Each row is a point on a tangle of strands that fork and nearly touch. The rows are in no order.
Two points are linked if the straight distance between their rows is under 41.2. Some points are linked to none.
<262>: [ -4  11   2   2  -3  -9  -4  18 -12  19 -25  -2  -4  11   9 -15 -20 -17
  -5  -7  -9]
<546>: [ -1  11  -3 -13  -6 -17   1  -8  -8  -4   7  11  -5 -15  19   6  -6 -15
  17  -9  11]
<66>: [  4  -4  -8  24 -10  -9  19  -1  -2  12  -9   3   0  -6   6   7  -5   9
 -21   2  -6]
<205>: [  2  -2  21 -14  -1   8  -5   5   7  -5 -14  14  19  -3  -4  -1  10  -2
  -2   2   5]
<562>: [ 12   4  16 -20  11   0 -14  13  -6 -15 -12  -7  -2  10  16  20   3  15
  10 -12 -10]
<203>: [ -6  -1   4  -7  -9  -6   1   0   1  -7 -21  -3  -6  -7  -2 -17   5  19
  -5  13   1]
<503>: [ 11  14  -2  12  -2  -7  -3  -1  -2   7  13   6 -22  -8  12   0  -6   1
  14  -5  -7]
<196>: [  6 -12  -1  15   6   7  -8   3  16   4  -2  -6  24   8 -10  -4  21   1
   2  -5 -16]
<258>: [ -4  -4 -14   1   4  -1   1 -13 -13  -1   8 -27 -10   6  -8   4  12   7
  -4   2 -16]
<505>: [ -9  10  -6   8   8   1  15   2  -6  13  17  11  -3 -16  -5   6  -7 -25
  -1   5   0]
<147>: [ -7   3  -3   0   0   2   4   8  -6   6   1   1  -3   4  -3   2 -12   9
  -3   3 -22]
<215>: [  2   9  -6   0   7  -4 -21  -7  20   0  13   2 -12   0  10 -14  -2 -19
  14  -3  -1]
<103>: [ 15   5  15 -13   0  -5  -8   9 -14  -8  -4  -1  -3  15  10   5  -1   7
  23 -16  -9]
<625>: [ 10  -8  15  -4   5  11  14  -9   3  -1  -4  15  17   5 -14  -7   3  -6
  -5  10  -6]
<28>: [ -2   6 -10   3  -7  -8  -3  -7  20  -8   6  21  -7  -9   7 -16   4  19
   5   0  -3]
<250>: [ -5   6   4 -14  13  -3  15   3 -13  -2  -5   5  -7 -23   7  20   2 -13
  -3   0   2]
<530>: [-20  -8 -12 -17  -8  -6  -6   4  -4 -12   4  -7   5  -4   2  15   7   3
   0  -7  13]
<670>: [ 12  10   3  -8  -2 -11  15  -4 -14   7 -11 -16  17  23   0   0   2  -8
   7  -5   0]
<294>: [  9  -2  10 -15  -1   9 -11   6   1  -4 -15 -10  20  19  -2  -5 -25   1
   5   5   3]
<654>: [-10  11  -4 -14   0 -15   1   1 -25   3  -3  -8  -5  -8  11   4 -13 -16
  14  -9   1]
<301>: [  8  -4  -6   3   5  -1  -4  -7  21   1 -15 -18   4  12   5  -5  -1   2
 -16   7  -3]
<773>: [  3 -16  -5  11  -2  -3 -20   1  25   0 -10  -4  -4  14  17  -2  -1  -1
 -21  -7   3]
<428>: [ 22 -17   9   2  -3  18 -10  -5  -2  -4  -3  -3  16   4  -9  -1 -13  15
   9   1 -11]
<140>: [-15   7 -24   2  12   6  -9  -9  12  -7  39   2 -23  -4   0   8   4  12
  -4  -2  12]
<418>: [  5  -2   9  -7   7   3   2   2   2  -7 -20 -10 -13 -10  -3  -6  -5  10
  -6  13  -1]
<487>: [ 16 -10  19 -16  -4  13 -13  -7  -7  -7 -18  -5  24   7  -1   3 -14   9
   2  -1  -1]
<791>: [-14   9 -10  23  -4   6   5  -9  -6  22  12  -7  -7 -15 -13  -9 -14  -1
 -10  19  -6]
<277>: [  3   4   2  -2  -3 -11 -16   8  14   3   4   6  -5  16  13  -8  -1 -24
  14 -12   5]
<362>: [-22  -3 -10   8   1   4  -8   7   6  -2  18   7  -7  -7 -11  -8   8   4
   0   3  -7]
<376>: [ 23  -5  11   5 -13   1   9   0   2  -2 -17  -6   8   6  -1   6   4  12
  -3  -1  27]
<53>: [  1  -5   5  12 -12   2  20   5  -4   2   1   9   3  16 -12  -8 -13   2
  -5   6  21]
<730>: [  8  -1  12  -8  -3   2 -15   8   0   0   3   4   5  19  -1  -7   0 -21
  20 -12   9]
<789>: [ 13  -3   6 -12  10   9  -3 -15  -1  -8  18  12   0   6   2   0  -3 -10
  10  -3 -14]
<651>: [  7  10  -3  10  -3  -8   9  12  -5   3   5   2 -16  -7   8  11  -1   1
   9  -4   9]
<154>: [  8   0   2  -7 -13  -5  -5   4  -7  -6  -1  -9  13  14  -3  -1   0  14
  23  -7   1]
<413>: [ -2  -7   6   1 -22  -5   3  -3  -8  -4 -18   7  -3   0  -1 -16 -11  23
  -6   3   0]
<373>: [ -1   7  -7  14 -13  -5  -4 -16   6   3  10  14 -16  -6   1 -23  -4  18
   2   6 -12]
<591>: [-10   2   2  -5  -8  -4  14   2  -3   2  -7   4   6   8 -10 -17  -5 -10
  -1   9  11]
<412>: [ -1  -8  16 -21   5   1   7  -5 -11  -7 -14   8   0  -8   7  22  15  -8
 -17  -5   5]
<336>: [-17   1  -6 -19  -3 -11  -6   8 -14  -1  -3 -12   8  13   9  13  -5 -10
   2 -11  -1]
<81>: [ -6   2   0  -5  15   3  15  -4  -1  -2  12  16 -11 -20   0  12   6 -19
  -5   6  -2]
<326>: [ -4   7 -21   8  14   9   2 -20   6  -2  38 -12 -25   7  -5   8  12  12
 -11   4  11]
<700>: [ 13  -4  -6  10   3   3 -23 -19  16   5  13  -5  -3  -5   6 -11  -4 -18
   7  -3  -1]
<575>: [-10   0  11  -9   0   1  -2  10 -17   9 -17   1   3   5  -5 -17 -12 -22
   1  -4   0]
<837>: [ -1   7 -10   3   4   1   4   9   1   0   1  -2  11  -9  -3  10   2  21
   5   1 -25]
<636>: [ -9  -4  -4   3   0  -7  -9  -1  22 -10  -4  18  -7 -10   3 -20  23  12
  -1  -3  -6]
<64>: [  2  -5  -6  10 -10   1  17  10  -2  -5   9   0  -6  14  -9   8  -7  18
  -3   5  25]
<743>: [-22   1  -7  18  -6   1   8   4  -4   7   6   1  -9 -14 -20 -19   1   5
  -3  17  -3]
<612>: [-14  -9  -1 -14 -17  -8  -6   5   1 -10 -11  -2   7   0  11  12   0   9
 -12  -4  23]
<370>: [ -3   6   5  -3   2  -6  11  15 -17   8 -15 -14   6  -5  -5   7  17 -17
   7  -6  17]
<595>: [ -8 -20  23  -4   0  11   8   6 -16  -4 -12  10   5   0  -7  13  19 -12
 -17  -8  12]
<102>: [  0  -1 -12  15  11  11 -27 -22  12   8  25  -5  -8 -18   1  -5   0 -22
  -1   1  -5]
<457>: [  2  15  -9  27   9   1  11   1  -4  24  15   0  -6 -24   1  12  -2 -15
  -3   5  -6]
<775>: [ 0 -1 -9 -3 -8 -3 18 -3  2 -9  8  4  4  0 -4  9  1 18 -1  6 15]
<587>: [ 12  -3   5   6  14  10 -10  24  22  -4 -13   1  -5  -6   5  10   3  16
  -4   2  -5]
<728>: [ -8  -8  -8  -4   8   8  -6  -4   5  -6  -6 -17  -7 -16  -6   1  -5   4
 -16  13  -3]
<3>: [-15   8 -16  -5  11  -4   9  -1  25  -5  15  17   1  -8  -1  -3  12  -9
  -4   5  11]
<639>: [ 16 -15  14  14   7  17 -11  12   6   3  -4  -2  19   5 -12   2  12  -8
   8  -5   0]
<109>: [ -9 -12   6  -4 -10  -4 -15  13  13  -5 -19  -2  -5   7  13   2  -2   1
 -19  -1  18]
<685>: [  0  22  -5  14  -2  -4  -4 -20  -2  15  17   1 -33  -8   9 -12  -8   7
  -2   9  -9]
<674>: [ 10   6  -9  12   3   1   4   7   8   5  -3 -11  22  -2  -9   2  11  11
  13   1 -15]
<393>: [  0  14  14 -19   3  -5  10  12 -20   7 -23 -12  21   9  -1   7   2 -11
   5  -3   8]
<656>: [  0   8 -12  -5  -1 -11  11  -9  16 -11  11  16   0  -7   6   1  10  10
   5  -1  10]
<293>: [  7   6  10  -9  12   2 -14  23   8  -5 -14   2  -3  -3  12  12   0  13
   7  -3 -16]
<85>: [-20  -7  -4 -10 -11   0  -1   0 -20  -4   5   6   5  -9  -4   4 -18   1
  -1  -1  -9]
<722>: [ 16   5   5  -8   3   1   1   1   8   0 -24 -21  12  17   4  -1 -14  12
  -6  10   1]
<416>: [ 14  -3  -7   3 -15  -6   5 -10 -10   4   3 -14  21  29  -8  -7  -2   7
  14  -6  -6]
<510>: [  2   5  10 -23  10   0  -8  -9   0 -13   8  14   4 -14  11   2 -12 -17
  20  -1  -3]
<254>: [ 13  -9   5  -8  10  13   8 -20   6 -11   8  10   6   4  -7   0   3   3
  -6   6 -11]
<52>: [ -6 -12  13  -3  -5   4  -3   0  16  -9 -11  25  11  -7  -2 -11  20   4
  -6   1   1]
<771>: [  0 -19  24  11   7  16   3  16 -21   8 -10   7   9  -3 -12   6  13 -25
  -4 -13   2]
<624>: [ -8  10 -15  13   5   2  -1  -8   1   9   5 -13 -13 -26   0   5 -11  10
 -12  16 -10]
<295>: [  2  11 -14  27  -6 -11  19  -2 -12  26   3  -3  -1  -7   5   9 -11  -4
 -12  -1  -9]
<641>: [ 10   9   2  -1   3  -9  16   9 -19   1  -3 -13 -12   4   1  14  14  -5
  10  -7   6]
<841>: [-11   1 -16  -2   8  -2   8 -14   1  -6  23 -15 -23  17  -5   1  15   5
 -15   5   0]
<543>: [-20   8 -19   1   8   0  -2  -4  18  -6  33  13 -11   1  -6  -7  10  -1
   1   0  13]
<677>: [ 12 -15  12   0   3  17 -14  -1  -2  -3  10  -5  15  21 -17  -8   2 -15
  16  -7  -3]
<850>: [ -4 -17   0  22 -20  -3   7  -6 -12   6 -11   5  -4  -2   0  -9 -12  14
 -17   0  -2]

A fork is a point with three links. Follow the links from the first point to the second and name the forks in between, in order.
<28> / <81> | <656>, <543>
<294> / <591> | <28>, <656>
<841> / <457> | <543>
<773> / <641> | <28>
<791> / <254> | <543>, <656>, <28>
<3> / <773> | <656>, <28>

A fork is a point with three links, a tip a point with one. Leave the first point through the second and follow the links. Name the first fork or tip that comes.
<546> / <654> | <428>
<587> / <293> | <28>
<196> / <639> | <102>
<771> / <595> | <543>
<102> / <700> | <85>
<28> / <373> | <587>
<418> / <203> | <771>
